Each row is a point on a landscape with many peaks, with its height.
A climber steps from a point to the highest of its 2 nearest points, and stops where none of them is higher. Distance is the straight distance between rows; heights are no part of it.
Mebu: [176 125 120 127 173 143 106 101 145 160 130 128 168 108 126  97 144 110
  93 137 152 175  93 143 152 132 134 137 106 146 170 137 124  70 124 116
 162  95 156  89 166 155  84 108 157 136 137 165 153  87 126 116 181 142
 149 113 123]  (h 469)
das: [135 136 134 146 156 111 114 121 131 113 106 155 142 129 162 118 155 103
 123  83 183 140 108 122  69 175  99 122  80 111 103 176  81  84  84 110
 149  78 189 109 143 106  78 116 170  90 112 175 125 129 150 167 156 110
 115 169 124]  (h 181)
deko: [146 112 151 117 179 149 107 105 153 194 102 110 163 105 130  93 127 139
  87  89 134 184 114 133 154 127  95 121 133 126 124 153 161  63 124 116
 162  90 170  65 195 143  89 125 170 121 155 119 141  80 117 134 117 119
 138 147 121]  (h 541)
bivan: [141 167 118 177 106 115 118 116 178 101 123 127 135 110 154 106 129 125
 109 148 111 112 146 123 116 154 134  94 121 136 148 158 109 108 118 150
 121 135 135  99 151 137 136 160 126 109 109 179 160 170 132 187 121 167
 141 143 118]  (h 42)
Los: [113 169 143 157 162 124 127 108 139 107 139 123 137 141 145 109 108  95
 150 114 146  88 106 155 135 151 151 118 115 100 162 140  74 115 139 128
 135 139 150  97 125 108 142 148 152  97 111 169 168 148 135 164 162 152
 139 150 111]  (h 70)
fabep: [170 113 118 112  86  87 140 131  94 146  99 135 155 153 143 117 158 112
 144 176 132 167 168 105  95 176 113 146 142 148 113 165 142  78 158 129
 108 174  74 125 112 201 155 108  82 131 105 109 122 137  95  64 147 128
 118 137 156]  (h 564)
gili: [126 134 109 151  75  58 139 172 101 154 131 159  64 151  92 153 149 123
 181 186 125 113 147 184  83 148 115 139 105 114 137 124 127 185  99 157
 124 116 136 183 109 155 127 114 103 106 186  91  89 152  83  77 106  84
 121 132 152]  (h 490)
mevub: [ 86 156 138 159 145 139 127 148  98 135 140 112 118 119 131 136 156 118
 120 138 128 114 175 103 106 134 115 116 153 123  85 179 143 142 136 153
 154 153 101 132 118 161 168 161 132 132 111  65 106 120  90 184  69 167
 194 158  91]  (h 241)
Dova: [ 79 108 182 103 165 112 123 111 137 163 156 130 148 136 153 158  87 131
  88  77 104 154 106 112 143  69 187 181 142 177 153 120 105 128 143 143
 148 131 175 110 123 145  86 131 120 160 145 136 110  88 176  83 117 140
  85 121 147]  (h 337)
nesuf: [ 89  95 129 123 157 120 116 125 108 157 113 104 121 112 145 157 137 110
  68 132 126 145 157  89 149  81  98 136 125 182 111 115 176 139 118 134
 125  99 150 128 125 133  95 176 135 160 144  90  82 112 179 135  75  65
  98 119  87]  (h 404)
Faven: [117 162 112 144  86 105 151 130 122  45 142 148 120 152 152 139 156 165
 190 140 143  94 131 101  67  78 179 133 119 130 109 116  78 121 136 140
 129 136 125 154 127  97 149 119 117 149 137 113 107 136 121 172 116 140
 170 123 116]  (h 293)
kida: [ 77  82 151  76 160 138 145 128 119 112 110  84 162 146 136 174  71 120
 135  75 144 130 119 113 160  62 119 151 177 135 126  79 101 100 196 124
 118 157 147 132 119  83 107 146 136 137 124  50 122  96 171 103  79  49
  91 118  81]  (h 470)
ler: [174 143  79 139  69 122 152 145 159  79 116 187 143 102 103 112 184 163
 147 146 103 157 121 139  66 112 176 137 112 136 161 119  97 159 135 119
 136 109 145 126 182 140  98  96 153 125 181 174 133 109  93 125 156 135
 160 126 139]  (h 630)
dov: [130 116 121 105 154  97 104 119  97  93 116 143 125 134 186 143 142  63
 108 127 182 138 128 113 128 140 115 176  86 156 119 144 108 125 122 131
 136 131 129 144 101 151 119 138 136 135 112 176  97 133 135  61 190 125
  81  97 134]  (h 336)
duge: [143 120 144 141 194 122 118  95 155 153 147  96 158 136 144  84 128 101
 102 144 172 139  91 179 183 100 152 137  63 116 155 121 122  73 122 103
 145  95 142 107 183 173 111 150 168 154 144 131 139 124 139  93 166 115
 140 109  76]  (h 406)
penoz: [135 128 162 121  99 161 119 117 184 209 129 151 161 121 118 103 139 164
 105  88 133 163 113 182 127 173 120 117 132 100 151 158 127 120  82 140
 154  68 174 130 216 102  59  94 150  93 150 164 179 116 131 146 125 139
 116 141 186]  (h 636)
vipob: [143 111 132 110 237 196  91 108 100 172 108  71 106  90  82 109 131 119
 114  77 134 161 106 124 177 131  48 111 130 113 115 152 198  57 134 108
 172  94 159  81 145 132 122 126 176 143 126  98 104  63 149 115 118  96
 138 150 118]  (h 623)
mimeb: [103 159 148 132 140 126 134 105 108  62 148 135 146 143 173 103 105 126
 124 114 150  78 129 112 141 124 168 109  65 113 122 128  76 123 141  76
 100 147  81 136  52 128 175 150 108 168 100 144 156 128 174 137 194 147
 111  90 119]  (h 329)
Fevo: [160 118 122 122 151 193 151 115 115 115 133 107 190 118 123  90 196 118
 100 120 178 137 113 106 108 144  85 110  93 148  80 158 125  76  99  87
 148  99 131 109 194 104 151 114 177 144 133 119 137 100 126 176 130 140
 177 100  82]  (h 687)
nofo: [ 95 110 172 110 172  77 113 139 122 123 118 134 114 122 147 171 118 108
  66 109 122 133 124 100 146  73 144 165 120 175 129 112 160 157 131 136
 141 101 184 127  98 147  91 158 127 145 137 132  79 112 172  97  94 104
  67 124 127]  (h 352)
Rudas: [125 146 166 170 143  89 145 136 125 108 128 149 104 127 138 154 201 108
 161 145 171  94 156 164  81 175 125  99  49  71 105 161 114 112 111 122
 144 114 104 136 137 159 149 133 159  77 108 124 117 158 125 127 108  99
 142 170 100]  (h 268)
zur: [ 85  96 130 126 149 144 109 121 119 213 136  76 124 147 147 160  96 132
 121 119 123 154 124 125 176 103  85 122 144 154 142  88 141 143 117 125
 164  88 184 118 164  91  65 153 117 122 146  88 116 121 162 106  88  31
  90 101  98]  (h 472)
beguk: [173 137 104 157  74 112 159 127 146 117 157 173 141 125  89 102 209 184
 151 171 124 132 124 166  81 116 191 111  63 108 141 122  97 145 119 114
 126 110 104 132 176 149 122  90 137 152 171 161 158 113 134 149 126 118
 201 121 135]  (h 566)
fadom: [163 134 103 167 123 146 134 119 127 146 119 144 117  95 112 119 174  90
 156 130 132 140 132 145  96 245  74  90  80  86 136 177 124 137 104 107
 142 106 129 117 125 114 105 118 136  83 100 204 155 121 131 128 185 129
 106 186 133]  (h 210)
ludor: [ 81 157 174 148 140 121 122 121 113 166 161  84 127 128 159 143 113 117
 127 140 110 112 184 123 124 138 151 118 172 132 119 191 124  87 164 149
 135 186 105  95 128 158 160 159  95 114 107  98 129 141 120 167  87 150
 166 174 109]  (h 212)
Nunip: [150 121 101 120 105 134 131 116 127 144 127  96 130 131 150 120 179 126
 114 177 130 152 172 116 121 139 106 132 143 175 105 162 157  88 126 136
 143 146  86 128 158 183 154 124 101 158 126 108 136 124  93  95 123 140
 160 107 150]  (h 627)
seril: [118 127 105 108 152 137 115 146  95 130 121  99 124 109 112 152  86  98
 117 146 130 127 134  98 158 129 131 130 174 153 125 139 162 127 164 121
 130 174  92 104  70 166 157 141 118 141 105 119  92 102 112  86 145 133
 135 128 118]  (h 466)
gula: [ 94 173 135 167 144 122 135 165  70 108 176 140 151 166 140 126  90 130
 164 130 158  87 112 113 113 131 178 119  99 107 133 124  81 166 146 118
 130 170 105 119  47 130 189 151  74 144 112 108 146  88 172 156 161 126
 150 108 123]  (h 277)
Fazo: [128 168 130 114 133 115 113 149 120 104 118 158 171 126 132 121  45 130
 125 113 119 159  93 103 136 116 165 163 199 163 156 127  97 131 193 138
 139 199 163  76 101 118 136 146 108 118 124 169 160 112 124  90 178 186
 140 136 142]  (h 211)
giv: [129 157  79 129 129 160 111 165  84 169 117 132  81  99  68 113 115 128
 126 161  82 122 144 117 134 147 103 101 189 122 134 126 187 189 127 136
 153 134 112 103 113 177 182 127 136 117 134 114 106  86  50 140 127 173
 174 143 135]  (h 558)
midin: [179 133  98 124 152 175 137 132 115 186 109  94 114  97  25 133 141 151
 192 134 105 137 123 171 118 176  78 110 134  93 131 128 177 120 167 136
 174 144 134  61 187 144 160 105 155  80 170 108 126  63 114  90 113  95
 155 165 143]  (h 638)
gikev: [129 135  98 117 137 196 135  89 137  63 128 100 129 112 157 118 151 130
 120  99 129  96 153 107 127 139  84  97  91 123  95 125 106  90 117 108
  90 134  94 110 138  60 153 138 143 142  89 149 128 151 151 161 166 155
 114 149 111]  (h 419)
bozuk: [130 154 101 143 192 180 126 140  74 155 128  85 105 101  64 130  84  93
 148 163 103 117 120 129 163 144 109 109 186 111 141 152 175 136 176 142
 164 185  97  70 114 174 191 151 151 118 127  91 109  73 106 128 118 159
 179 134  90]  (h 518)
Sakip: [127 116 148 123 164  86  95 100 149 157 149 108 143 165 185  91  97  94
 111 140 179 139 106 165 209  89 119 183 104 129 143 106 111 103 122 123
 131  94 166 145 163 127  73 132 136 143 146 134 128 163 141  85 176  86
 101  56 122]  (h 351)
Teki: [138 126 159  91 138  83  95 120 159 159 113 142 166 165 161 108  73  94
 149  97 171 170 109 143 143 136 136 184 171 122 157 132  89  65 155 145
 129 150 159 136 126 118  83  99 124  98 103 144 152 138  99  90 177 155
 128 127 157]  (h 276)
nopeb: [ 91 109 138 101 130 141 137 127 138 105 103  83 123  98 105 188  72 147
 145  98  81 109 131 121 119  94 108 127 183 138 130  94 111  87 193 135
  90 190 113  79 134  69 135 153 120 110 129  82 140 103 188 116  61  50
  85 184 100]  (h 398)
vobal: [111 117 118 150  99 130 138 137 135 150 136 155 104 128  68 140 168 149
 165 113  89  92 134 167 106 172 147  86  82  72 120 126 125 201  91 136
 124 127 102 143 129 114 169  99 128 105 152 141 134 115 133 129 121 107
 128 181 154]  (h 422)
mamol: [132 151 112 144 125 116 134 174  96  85 142 159 134 149 136 119 132 105
 107 144 178 130 105  85 111 107 115 146 113 154 113 109 113 178  84 133
 158  78 171 141 131 107 122 169 147 132 147 127 103 146 113 170 127 144
 128  88 108]  (h 306)
sebe: [117 108 138 137  93 150 135  92 179 172 180 131 104 146 102 109 127 182
 140 125 104 108 124 165 168 110 141  90 106  85 148 100 159 143  76 116
 115  85 111 166 147  73 112  84 100 130 133 120 165 167 142 184  95  94
 117 100 147]  (h 616)
lol: [161 113 145 133  78  77 140 121 142 205 125 110 144 137 113 115  76 166
 122 183  60 139 146 162 135  96 137 131 211 124 157 138 157  93 181 140
 106 189 130  96 137 152 137 139  73 111 125  87 191 145 112 138  59 102
 141 144 131]  (h 188)
zos: [152 131  94 102 103 196 145 120 132 104 151 122 157 116 128 117 190 151
 103 131 142 121 130  96 113 122 125 133 143 162 119 115 128 107  87 109
 148  99 125 140 186  98 137  99 147 158 132 146 138 107  97 157 134 179
 162  90 133]  (h 771)
musa: [117 135 151 182 113  61 132 135 138 146 157 154  89 132 138 128 184 154
 152 173 122 100 165 168  94 126 159 104  71 109 120 160 141 134 102 131
 128  99 109 156 123 178 144 117 113 122 154 106 136 163 130 182  75 107
 138 152 114]  (h 233)
fub: [ 74 182 173 162 155  88 110 140 136  78 150 131 125 138 196 120 100 103
 118 112 140 105 123 107 128  76 165 140 142 137 126 153  87 118 140 150
 137 125 169 142  94 124 118 158 130 113  96 125 100 165 120 231  94 186
 140 138  94]  (h 145)
pari: [187 117 145 103 120  94 139 134 159 175  77 129 167 115  70 118  48 152
 125 148  82 146 112 154 154 130 136 124 199 123 163 112 170 102 182 129
  82 200 113  73 133 162 144 132 124  91 115 116 178 141 104  74  81 121
 111 145 127]  (h 163)
Vebug: [118  90 173 115  97  91 121 123 107 216 135  82 124 124 117 141  88 107
 106 162  82 132 168 140 146 139 113 154 198 153 133 152 164 100 151 136
 116 158 101 124 101 167 128 146  64 131  97  94 173 150 125  99  68 104
 110 146 153]  (h 217)
bov: [ 97 113 131 110 155 120 135 154 135  91 101 148 160 137 109 152  56 125
 121  85 123 150  98  82 131  68 129 139 186 140 119  99 125 139 154 136
 104 142 156 126  84  73 107 137 148 135 124  81 112  91 156 157  91  95
 109 126 103]  (h 540)
Litav: [111 100 151 124 130  69 139 142 110 171 138 148 185 140 140 130  91 151
  81 134 116 186 130  96 122  68 164 169 161 182 147 139 127 115 174 125
 131 154 161 107 102 149 100 144  91 159 146  84 140  85 173  97 114  90
 121 110 113]  (h 402)
Rap: [121 102 110  91 120  87 120 139  92  92 124 133  98 169 162 152 106 108
 148 135 159 120 148 131 149 110 106 168 154 137 104 105 140 125 140 142
 113 142 132 197  67  93 108 102  83 153 107 106 118 163 127 101 145 102
  94  67 152]  (h 359)
girad: [115 120 140 130  95 164 104 141 145 191 166 134 114 154 106 115  76 176
  98 119  84 125 110 114 166 145 143 121 168 117 159 110 156 204  68 127
 135  97 118 160 106 104 142 120  72 170 124 136 152 137 126 155 115 193
 111 106 192]  (h 577)
gurul: [110 102 141 133 127 126 128 139 116 162 118 117 145 160 145 145 107 138
 150  98 163 147 126 137 115 131  95 138 138 117 114 108 110 126 124 147
 156 100 192 119 175  89  83 137 153  96 155  90 118 132 131  96  93  53
 109 124 106]  (h 535)
nem: [119 143 153 108 169 174 134 103 130  65 113 101 154 103 163  99 124 118
  91  71 130  87 119 108 150 136 110  87  75 126 102 130 100  95 122  74
  67 159  64 127 103 122 189 166 157 167  76 157 149 141 175 151 173 188
 117 140  90]  (h 378)
surek: [161 116 120  96 129 138 136 136 163 134  83 132 138 119  80 153  42 128
 152 114 112 151  98 157 154 138 107 142 191 150 150  95 142 133 169 159
 110 182 124  80 155 108 143 128 143  90 149 125 152 126 117  55  96 138
  95 123 142]  (h 146)
sim: [ 99 151 110 113 168 162 123 145 126  93 115 111 128 106 101 159  97 128
 102  97 101 152 117  62 111  54 131 144 187 168 116 112 140 152 143 158
 143 110 172  94 128  78  91 176 161 118 149 113  73  90 153 180  75 138
 135 147 105]  (h 475)
seb: [111  97 140 104 126  83 111 112 112 180 121 118 126 151 184 156 129  84
 102 133 142 151 161 131 134 155 110 187 101 182 127 145 128 113 119 151
 136 127 140 148 107 138  64 126  90 134 124 159 111 139 154  30 155  89
  71 108 159]  (h 287)
pali: [125  93 119 138  99 122 128 139 143 146 139 133  73 138  91 121 162 176
 130 149  88  98 138 126 138 104 130  90 129  94 118  97 188 154  79 123
  90  73 105 195 108 112 136  76  94 162 140 105 122 132 110 202  81 113
 122 130 149]  (h 672)
Vema: [ 99 122 151 134  92 121  94 138 141 179 134 124  82 118 112 120 121 155
 101 140  78 112 163 126 147 142 111 103 185 121 130 125 201 175  90 147
 118  95 126 173  96 146 152 120  81 154 131 108 157 151 107 189  65 159
 112 149 161]  (h 619)
tuzug: [108 120 143 163  98  83 135 124 138 135 144 124 110 145 159 118 152 155
 138 170 129 113 172 129 105 129 125  94 126 125 101 166 139  74 110 144
 121  92 134 158 129 123 100 116  89 122 134 106 144 173 122 217  76  98
 148 150 133]  (h 192)
Denek: [116 145 122 164 139 141 123 118 127 163 125 121 137 141 141 120 142  82
 161  92 165 133 142 163 103 221  73 124  79  79 120 175  92  98  92 132
 160  80 181 107 152  92  75 133 140  70 110 183 147 144 144 124 179  88
 104 164 149]  (h 179)
sova: [110 140 126 134 102 174 123  94 168 159 202 149 112 126 119 111 169 183
 121 130  94 121 126 158 140 116 176  95  82 114 172 122 132 163  81 121
 139  88 121 149 157  87  95  93 105 139 143 173 161 127 151 153 148 133
 123 123 172]  (h 567)
nemol: [139 105 143  71 154 152 145 115 137  83 122 109 107 110 133 133 194 125
  72 130 141 104 133 108 166  58 126 141  90 166  86  74 185 160  99 128
 122  78 111 170 180 143 156 142 179 165 149  93  93 160 109 124  72 156
 121  84 105]  (h 578)
Kipag: [138 132 135 104 159  87 108 147  72 100 103 129 130 136 180 133 122  56
 126 153 191 153 128 101 125 139 127 176 152 173 128 156 124  96 178 113
 129 192 109 134  46 186 148 130 119 136  95 134 101 117 106  82 192 151
 134 119 112]  (h 399)
Biko: [123 153 103 143 130 138 109 192  78  58 121 123 129 147 139 129 127  84
  94 142 172 109 129  78 117 128  94 141 145 108  65 120 139 207 100 124
 131  85 129 190  91 123 156 182 151 149 116  89  82 177  97 172 108 160
 142 102 118]  (h 278)
fomev: [153 125 148 137 197  91 116 130 119 134  98  97 139 143 155 121 140  72
 135 135 207 130 120 165 156 145 102 134  84 104 119 126 132  46 135 120
 139 109 147 109 147 175 111 156 160 120 118 107 111 132 123  78 154  85
 126 116  78]  (h 350)
zipu: [122 117 131 122 110 163 140 115 114 157 178 124 143 153 120 111 165 158
 122 142 123 135 145 115 110 101 142 128 145 144 129 143 134 118 110 135
 156 129 117 126 154 142 146 104 110 167 135  93 133  92 114 155 115 160
 185  90 148]  (h 696)
sedu: [135 149 136 104 123 214 145 100 161 146 150 132 151  96 119 106 196 134
  99  83 142 133 109 144 138 160 119 130 120 121 132 146 123 102  87  96
 140  70 154 153 216  81  81  77 165 102 141 178 172 102 124 182 134 163
 142 121 154]  (h 691)
Lod: [120 108 158 133 132  99 133 158 102 161 141 135 205 168 131 118  71 142
 113 148 151 170 125 107 142 107 149 112 127 144 109 135 118 140 151 105
 118 148 121 124  93 154 156 166 100 160 140  60 148 103 168 131 116  81
 140 104 102]  (h 465)
Metu: [149 120 109  94 112 171 105  84 180  88 120 108  94  93 143 144 102 142
 106 134  79 124 122 129 170 104 157 150 156 168 178  83 154 144 153 137
  85 164  93 148 135 151 105 125 115 147 112 206 127 158 108  86 150 198
  92 133 162]  (h 113)
rutag: [123 133  85 135 105 128 125 100 154 106 111 125  97 126 128 164 103 129
 170 150 115 111 130 151 115 127 120  97  99 113 154 113  97 102 145 152
 102 153 110 109 121  73 109 116 109  98 112 154 127 134 147 102 154  70
  89 152 150]  (h 294)
Nat: [120 106 123 158  88 108 142  86 136 156 177  90 109 169 147 131 130 168
 180 176 108 106 154 158 123  98 151  93 147 116 132 141 114  62 136 137
 122 134 109 136 131  95 116  96  58 131 116  92 160 145 138 189  96  71
 143 130 133]  (h 178)
poze: [159 139  93 166 108 154 128 161 111 126 140 162 104 110  56 118 134 142
 171 125  99  81  93 167 130 193 152  93 108  64 146 100 114 230 118  95
 129 133 101 120 109 123 196 120 142 118 144 176 135  92 111 168 165 157
 157 160 128]  (h 397)
bugig: [118  99 163  90  96 111 128 133 144  82  92 139 148 121 154 136  90 148
  93  75  97 135 118  69 134 130 162 143 189 151 121 138 129 152 140 119
  75 167 109 151  56 148 163 121 118 172  87 155 123 148 126 113 127 200
  91 150 168]  (h 157)
Mobe: [152 135  86 128 125 158 130 127 104 177 139 104  87 117  46 142 148 126
 174 174 110 113 133 175 140 142  96  91 125 114 133 112 185 154 113 130
 149 129 105 114 164 151 160  99 149 101 139 115 124  91  74 105 132 112
 161 118 126]  (h 595)
nokul: [161 169 110 182 123 105 115 128 197  75 105 146 131  53 135 118 158 164
  93 150  74 130 130 119 118 125 137  63  76 166 131 158 131 119 128 123
 106 125 145  72 157 153 129 163 141 110 131 191 137 142 152 180 128 145
 123 176  88]  (h 12)
Febez: [147 107  77  97 114 141 116 130  92 129 115 101  69 150 128 145 113 113
 136 162 122 120 153 112 161 126  79 145 174 131 124  71 188 146 122 140
 113 119 101 200  85 125 112  96 100 140  93 125  91 162  81 113 139 136
 104  63 172]  (h 401)
sisag: [121 155  94 127  95 183 144  64 136 110 155 120 156 132 162 104 141 129
 133 150 109 125 162 135 143 142  95 107  76 116 120 121  81 106 124 121
 119 155  76  93 144  85 129 141  86 146 106 150 175 178 160 106 192 129
 119  92 131]  (h 473)
zodor: [199  68 146 114 122 124 148 134 154  90  61 199 139  85 101 113 169 154
 131  78 124 172  91 121  80 160 143 117 100  85 142 132 120 164 114  84
  94 110 132 136  99 149 128 101 196 113 138 182 124 121 111 105 176 158
 116 159 146]  (h 637)
kulig: [113 114 112 148  51  71 122 176 106 137 125 139  81 142 123 157 118 124
 136 170  92 102 157 160 101 167  92 160 135 142 110 119 146 202 100 168
 104 120 111 202 100 147 142 127  66 139 188 100 117 177 109  91  95 118
  79 124 162]  (h 514)
fusa: [ 97 143 133 118 102 219 148  55 146 174 203 139 161 138 145 101 146 150
 112 126  88 139 155 156 166 122 144 124  77 114 138 116  66 149 102 122
 165 138 111 123 175  67 102 113 107 138 139 150 182 167 170 116 178 147
 109  88 156]  (h 519)
Toru: [ 98 158 131 134 132 158 127 176  60 104 141 116 108 138 122 138 152  81
 123 128 167  95 159 104 104 149  93 139 166  99  70 152 122 182 112 148
 163 119 106 174 115 142 166 143 160 134 109  64  95 154  65 151  96 191
 180 117 111]  (h 260)
geri: [123 175 125 168 114 115 140 177 103  49 144 180 112 129 137 126 176 128
 137 126 152  98 105  95  64 122 152 157 100 118 125 120  77 187  93 113
 148  95 158 145 126 108 162 141 160 136 149 143  86 140 109 184 127 162
 154 129 107]  (h 341)
kavo: [107 129 122 147 143 112 158 140 129 117 126 149  86 106  78 155 173 168
 197  84  93  82 127 149  89 129 183  87  92  87 112 129 117 147 135 124
 129 131 119 111 122 129 165  95 157  93 148 128 103  79 146 146 101 108
 149 204 121]  (h 453)
seku: [198  73 164 105  89 104 169 130 173  90  70 198 129 105  97  95 164 178
 135 102 121 151 110 143  89 134 185 138 146  88 151 122 135 153 139 102
  90 147 119 175 102 184 136  78 193 121 141 159 134 145  46 121 155 194
 152 131 158]  (h 600)
mul: [ 65 185 201 143 147  95 132 121 149 123 148 101 153 108 163 137  85 133
 105  82  93 106 139 113 131  88 178 128 175 147 128 173 104 107 175 144
 129 173 152 109 111 150 130 177 134 112 114 128 123 156 141 189  84 188
 139 166 104]  (h 177)
sezo: [151 144 137 125 121  86 123 132  93 116 115 117 173 152 199 100 152  82
 127 166 185 155 139 105 103 168 137 167 128 151 127 181 104  37 191 115
 133 190  92 116  96 189 158 135  88 129  88 122 128 136 100  98 169 167
 171 119 118]  (h 476)
nedur: [119  89 162 140 132 106 135 136 123 137 127  97 192 158 152 102 114 136
  98 128 159 140 145 103 146 121 109  92 103 141  80 158 125 101 114 112
 103 119 117 160 135 137 147 164 123 169 136  62 148 157 163 185 100  90
 141  91  88]  (h 527)
kir: [110 135  91 150  83  98 140 112 135  87 161 112  86 167 132 137 129 167
 190 190 120  90 134 126 125  55 175 122 158 122 133  86 124 103 151 140
 108 138 119 146 113  80 130 106  70 155 130  84 128 128 138 184  98  84
 162 102 107]  (h 234)
fonoz: [179 121 110 130 148 122 136 142 128 101  95 118 200 125 153  82 149 108
  65 150 185 169 128  97 130 132  85  98 109 153  87 158 131  76 121 105
 126 114 130 108 158 145 150 171 164 156 126 100 129 139 133 176 135 125
 177  92  64]  (h 607)
Meve: [159  77 133  77  96 142 110  93 174  68  84 119  78  99 178 141 124 154
 100  98  89 121 127  99 144 118 139 159 161 154 135 108 154 137 135 119
  58 142  95 193  88 142 102  97 123 171  94 189 105 179  98 100 137 199
  84 138 183]  (h 134)
gemud: [110 120 100  89 136 134 144 160 118  81 118 148 117 148 103 168  95 137
 130 109 125 125  94  74 133  56 153 135 146 134 128  58 136 177 127 118
 104 119 119 153  87  84 148 120 109 159 126 104  75  92 144 132 111 115
 101  99 130]  (h 608)
zire: [146 111  90 107 113 139 116 133  81 161 132 112  39 151 129 139 166  92
 143 181 148 108 152 158 146 150  67 127 130 132 116 109 192 142  84 147
 138  70 129 221 108 151  93  99 137 109 107 115  92 165  79 105 156 104
 125  47 155]  (h 433)
dup: [130 131 108 154 122 116 127 166  81 156 138 130  78 152  99 157 153  72
 171 164 166 106 145 160 108 163  66 111 102 113 108 130 145 169  83 153
 160  81 145 180 134 143 124 131 152 101 142  96  83 168  88  81 133  93
 125  76 122]  (h 461)
rofo: [119 141  75 149 114 155 130  91 149 108 126 124  76  85 128 143 162 117
 164 140 120 126 161 158 112 172  89  92  52 104 140 146 127 118 124 121
 116 130  97 118 133 106  76 115 125  97 107 194 130 141 159  89 182  82
  91 178 156]  (h 250)
limu: [133 106 114  86 130 172 145 115 158  98 129 113  84 105 116 142 159 140
  87 115  99 100 132  97 162  87 102 109  94 119  82  70 182 173  91 122
  93  93  91 169 133  88 145 139 127 156 125 113  90 168 138 122 113 128
  78 107 133]  (h 620)
dami: [101 113 164 128 122  80 107 120 158 156 152 163 125 172 177 102 120 108
 130  96 192 143 110 162 138 111 144 195 112 120 141 131  82 121  85 146
 146  73 194 168 150 102  45 106 141 105 151 141 134 170 127 101 148  95
 110  90 157]  (h 307)
pobe: [ 99 155  91 126 142 185 140 115 115  82 118  68 167 124 136 156 109 120
 116 134 122 150 129  64 120  51 136 119 170 182 107 120 112 115 181 156
 128 158 125  70 154  88 121 176 145 152 144  81  92  87 156 169 105 121
 178 129  68]  (h 413)
vedus: [161 150 155 100 149  93 126 129 144 139  90 173 182 152 122  90  45 124
 145  85 143 160  90 148 132 157 154 162 189 111 171 136  89 114 188 129
 111 187 147  82 100 125 144 129 145  77 109 169 170 132  97  81 186 182
 130 156 151]  (h 240)
gel: [ 98 111 171 114 137 116 106 104  97 211 161  94 119 141 156 154 100  82
 111 142 121 132 152 153 157 154 134 164 136 150 140 146 136 116 122 148
 145 153 110 116 104 169 118 134  84 129 115 143 134 130 139  46 147 122
  85 131 162]  (h 251)
zazi: [ 92 184 150 159 178 101  99 127 112  93 141 132 123 128 204 117 111  70
 116 127 182  99 105 127 128 119 154 137 118 121 142 162  95  86 152 122
 144 141 141 115  94 138 124 158 137 102  83 155 125 145 136 180 149 144
 135 129  87]  (h 104)
nuset: [114 134 133 128  82 166 131 141 154 171 136 148 125 138 114 147 118 137
 143  86 132 140 121 154 109 173 101 127 149 130 144 128 107 156  91 178
 171  95 198 121 188  71  84 118 148  74 163 144 138 134 109 138 103 125
 122 138 165]  (h 592)
tuse: [166 132 105 156 115 102 167 125 153 160 131 163 150 113  67 110 174 198
 160 130  81 126 126 151  88 123 177  77  78  94 125 124 125 136 153 106
 106 146 116  66 170 165 167 106 143 102 151 123 141  73 158 144 121 114
 181 169 120]  (h 504)
dida: [153 141 113 167 133 135 146 156 101  75 127 195  95  88  86 132 178 120
 167 131 117  97  98 133  85 169 160 142  91  78 151 116  96 208 103 105
 150  98 144 121 123 136 159 116 173  95 148 176  98 100  97 161 149 157
 154 163  90]  (h 372)
kave: [190 135 112 112 195 207 130 112  98 149 112 105 121  82  52 103 177 137
 150  77 127 154  85 142 134 183  69 129 108 115 133 144 173 100 142 101
 178 110 138  93 158 123 141  92 165 120 155 131 118  49 148 102 141 112
 135 166 136]  (h 700)
Pak: [128  86 133  68 129 116 120 143 120 147 122 150 110 167 152 123  85 108
 146  90 154 164 104 134 149 118 116 187 206 132 140 104 126 104 119 146
 131 140 153 194 103  96  99  60 110 117  99 116 128 131  75  98 137 141
 111  91 181]  (h 316)
Gudo: [110 154 156 115  90 105 128 177 128  75 102 159 183 141 137 121  51 149
 125  93 113 139 106  63 115 119 157 158 203 153 117 117  98 163 180 125
  94 193 124 124  66 131 156 149  91 154 109 120 149 121 138 111 142 180
 124 128 146]  (h 180)
Misod: [115 121 125 142  74 135 118 156 142 149 135 132 134 144 123 138  84 142
 101 137  91 126 127 129 156 169 110 141 127 145 126 116 148 231  74 160
 121 108 129 166 119 118 145 148  86 147 159 128 142 178 137  80 124 152
  71  90 171]  (h 542)
vuro: [109 112  96 113 130 160 138  89 166 113 130 108  92 108 112 177  98 146
 145 104  70 111 132 121 131 118 102  95 137 140 141  88 124  93 146 140
  88 163 104  71 139  56 122 121 103 127 108 134 128 110 180 113 114  68
  94 168 133]  (h 342)
dufo: [130 138 132 156 144  73  95 108 154 110 125 168 160 149 173  99 127 119
 142 112 183 145 100 150 125 112 152 137  76 114 168 145  78  69 112 132
 134  84 182 123 117 103  49 122 138 115 113 184 147 127 159 125 175  83
 108 136 131]  (h 246)
zaf: [178 101  78 100  84 138 136 121 157  68  75 175 109  70 107 127 191 164
 131 140  91 160 127 111  78 139 147 125 107 145 139 118 126 166 125 114
 111 120 116 138 148 161 120  82 158 125 159 185 110  95  94  93 177 146
 120 157 155]  (h 695)
sabi: [124  94 125  85 157 163 151 140 111  86 113 133 105 125  73 166 139 149
 123  91 119 110 109  90 138  99 125 102 103  96 100  68 160 167 100 108
 101 111  95 163 112  88 166  98 166 153 126 100  86 111 138 115 111 128
 111 127 122]  (h 664)
modiv: [141 151 158 170 171  98 143 127 146 114  97 126 123 126 130 115 185  95
 156 145 191 105 134 195 122 165 148 127  33  75 121 147 117  69 132 105
 146 117 119 101 150 186 121 152 164  85 127 134 133 144 140  71 125  83
 129 156  80]  (h 301)
fafof: [ 92 168 135 179 156 141 134 152  66 154 187 119 160 154 120 101 121 138
 136 164 139 106 117 126 127 118 187 103 111  98 129 153  87 160 143 113
 150 169  82  92  81 179 181 158  96 154 114  73 126  59 157 177 133 131
 225 116  88]  (h 238)
Rin: [146 127  99  97  78 145 121 125 184  79  97 106 125  89  99 160  72 139
 111 146  70 112 114 118 159 123 122 143 169 187 134  69 151 165 161 157
 100 175  82  86 178 127 145 155 114 136 144 160 148 167 132  51 112 156
  89 111 133]  (h 126)

For each start below, name the point where the climber stops.
Teki | pali
Rin | zos
fub | zaf
Nat | zaf
Denek | sabi
Dova | zos
musa | kave
gula | pali
nofo | zos
dov | zos
das | kave
